Each row is a point on a tangle of strands that fork and nearly touch. The rows are in no order.
Points whose rows are less than 27.8 apart are linked; no others are. Some points are linked to none.
q_228: [  5   1 -44 -21  29  11  52  58]
q_231: [ 32  -3 -32  53   1  -4   7 -27]
q_988: [ 25 -22 -13  -6  16 -13  35  19]
q_990: [ 19  -8 -11  19 -10  -5  31 -24]
q_386: [-55  27  33  -8 -17   4 -40 -19]
q_125: [  3 -17   5 -35   1  14  68  30]
q_593: [ 24   9 -51  58  -2  19  48 -16]
q_688: [ 35  -2 -39  58   2   2  20 -22]
q_268: [ 28 -20  -7   5  12 -21   5   1]
q_538: [ 23 -26  15 -15   6 -17   8   7]
q_716: [-37  11  26 -17  21  -9 -64  24]
q_522: [  3   4   0  12   7 -20 -48 -13]
q_371: [ 13  -2  -3  18   3 -20 -33 -17]
q_916: [ 23  10 -27  61   2  -5 -43 -31]
q_321: [-37  -3  52 -38   7   2 -56  24]
q_654: [  9 -28  46 -36 -13  -3  12   1]
q_862: [ 22 -29  24 -24   7 -16   0  11]
q_709: [ 13  15 -57  47  -1  26  59  -6]
q_729: [ 27 -16  -9  12  12 -23 -11  -5]
q_548: [-24   4  33 -21   3  -9 -52   6]
q_45: [-17  14 -21 -32  -9  31  78  27]
q_458: [ 27 -22  -9  -2  12 -16  23  10]
q_759: [ -8  18   2  27 -15  -5 -38 -39]
q_836: [-50  30  30  -1 -24   4 -37 -32]
q_524: [-13  38 -67  -7   6  35  50  36]
q_650: [-17  20  -4  19   9 -12 -62 -10]
q_711: [ -1  19  -8  42 -11  -3 -42 -41]
q_602: [ 11 -29  30 -34  -7  -1  43  11]
q_746: [ 13 -13 -30 -17  27   2  51  48]
q_733: [ 27  -1 -23  47  -5  -6  -4 -33]
q_574: [ 21  -6 -38  22  11   0  46   5]
q_444: [ -2  14 -53 -23  25  20  49  59]
q_890: [-33  12  23 -13  11 -10 -60  11]
q_630: [ 34 -11 -25  34  18 -23 -22  -9]
q_367: [ 22 -10  -7  16   9 -24 -28 -10]
q_4: [ -8  24 -56 -21  17  26  51  51]
q_448: [-24  16  31  -1 -36   1 -20 -47]
q_69: [  6 -30  53 -41  -9  -4  -8   5]
q_525: [  8 -26  14 -38   4   9  60  32]
q_611: [ 18 -17 -21 -10  19  -4  48  30]
q_928: [-13   4 -13 -40  -4  29  76  37]
q_921: [-11   9   6   5   7 -17 -55  -7]
q_721: [ 14  14 -24  55   6  -8 -55 -25]
q_672: [ -3  13   7  23 -20  -5 -24 -43]
q_781: [ 31   1 -46  59   2   9  34 -18]
q_745: [  1   9 -41   9  -2  18  68   6]
q_803: [ 16 -23  21 -19  20 -23 -41  20]
q_174: [ 22   2 -15  42 -14  -4  -1 -40]
q_172: [-16  17 -31 -20  -8  29  75  23]
q_197: [ 12 -32  42 -38 -11  -1  29   7]
q_87: [  0  20 -22  48  10  -9 -65 -20]
q_450: [-13  -3  36 -23  -3 -11 -43   0]
q_278: [  0 -13  37 -24  -5 -13 -30  -1]
q_854: [ -8  -7  -2 -39  -4  22  75  33]
q_886: [-13   2  34 -14 -19  -8 -25 -22]
q_98: [ -1   7  13  14 -26  -6 -12 -44]
q_28: [-47  19  40 -18 -16   1 -42 -13]
q_498: [-29  10  42 -21 -19  -3 -35 -18]
q_420: [  1 -27  55 -42  -3  -3 -25  11]
q_67: [-24 -11  57 -44   0   2 -50  18]
q_504: [ -9  28 -62  -9  12  29  53  41]
q_325: [ -9   8  23   5 -31  -4 -10 -46]
q_871: [-47   4  46 -34  15   4 -59  31]
q_358: [ 25 -43  30 -39  12  -6  18  31]
q_177: [ -8  14 -36  -4  -6  24  74  12]
q_319: [-12  21 -12  35   9 -10 -63 -16]
q_302: [ -9 -21  57 -43  -1  -1 -40  15]
q_294: [ 10  10 -47  34  -4  21  63  -8]
q_812: [ 12 -22  31 -23   1 -15 -14   2]
q_804: [-37  24  32  -2 -31   3 -29 -41]
q_960: [  9   6 -42  21  -1  14  62  -1]
q_834: [ 20  13 -22  63  -7   0 -36 -39]
q_234: [ 11 -30  24 -35  -3   5  53  20]
q_840: [  7  18 -14  54 -13   1 -37 -45]
q_150: [-52  12  35 -24  19   0 -60  30]

A fork is a point with three links, a tip a point with one. Leave the first point through the second and follow the links. Name the first fork or tip that comes.
q_836 / q_386 => q_886
q_548 / q_450 => q_538
q_228 / q_444 => q_524
q_781 / q_688 => q_174

Name the points in between on the shortest way along the links from the first point to the second, in order.
q_916 / q_325 => q_834 q_840 q_711 q_759 q_672 q_98
q_4 / q_268 => q_444 q_228 q_746 q_611 q_988 q_458
q_498 / q_448 => q_28 q_386 q_836 q_804
q_854 / q_172 => q_928 q_45
q_450 / q_871 => q_548 q_890 q_716 q_150
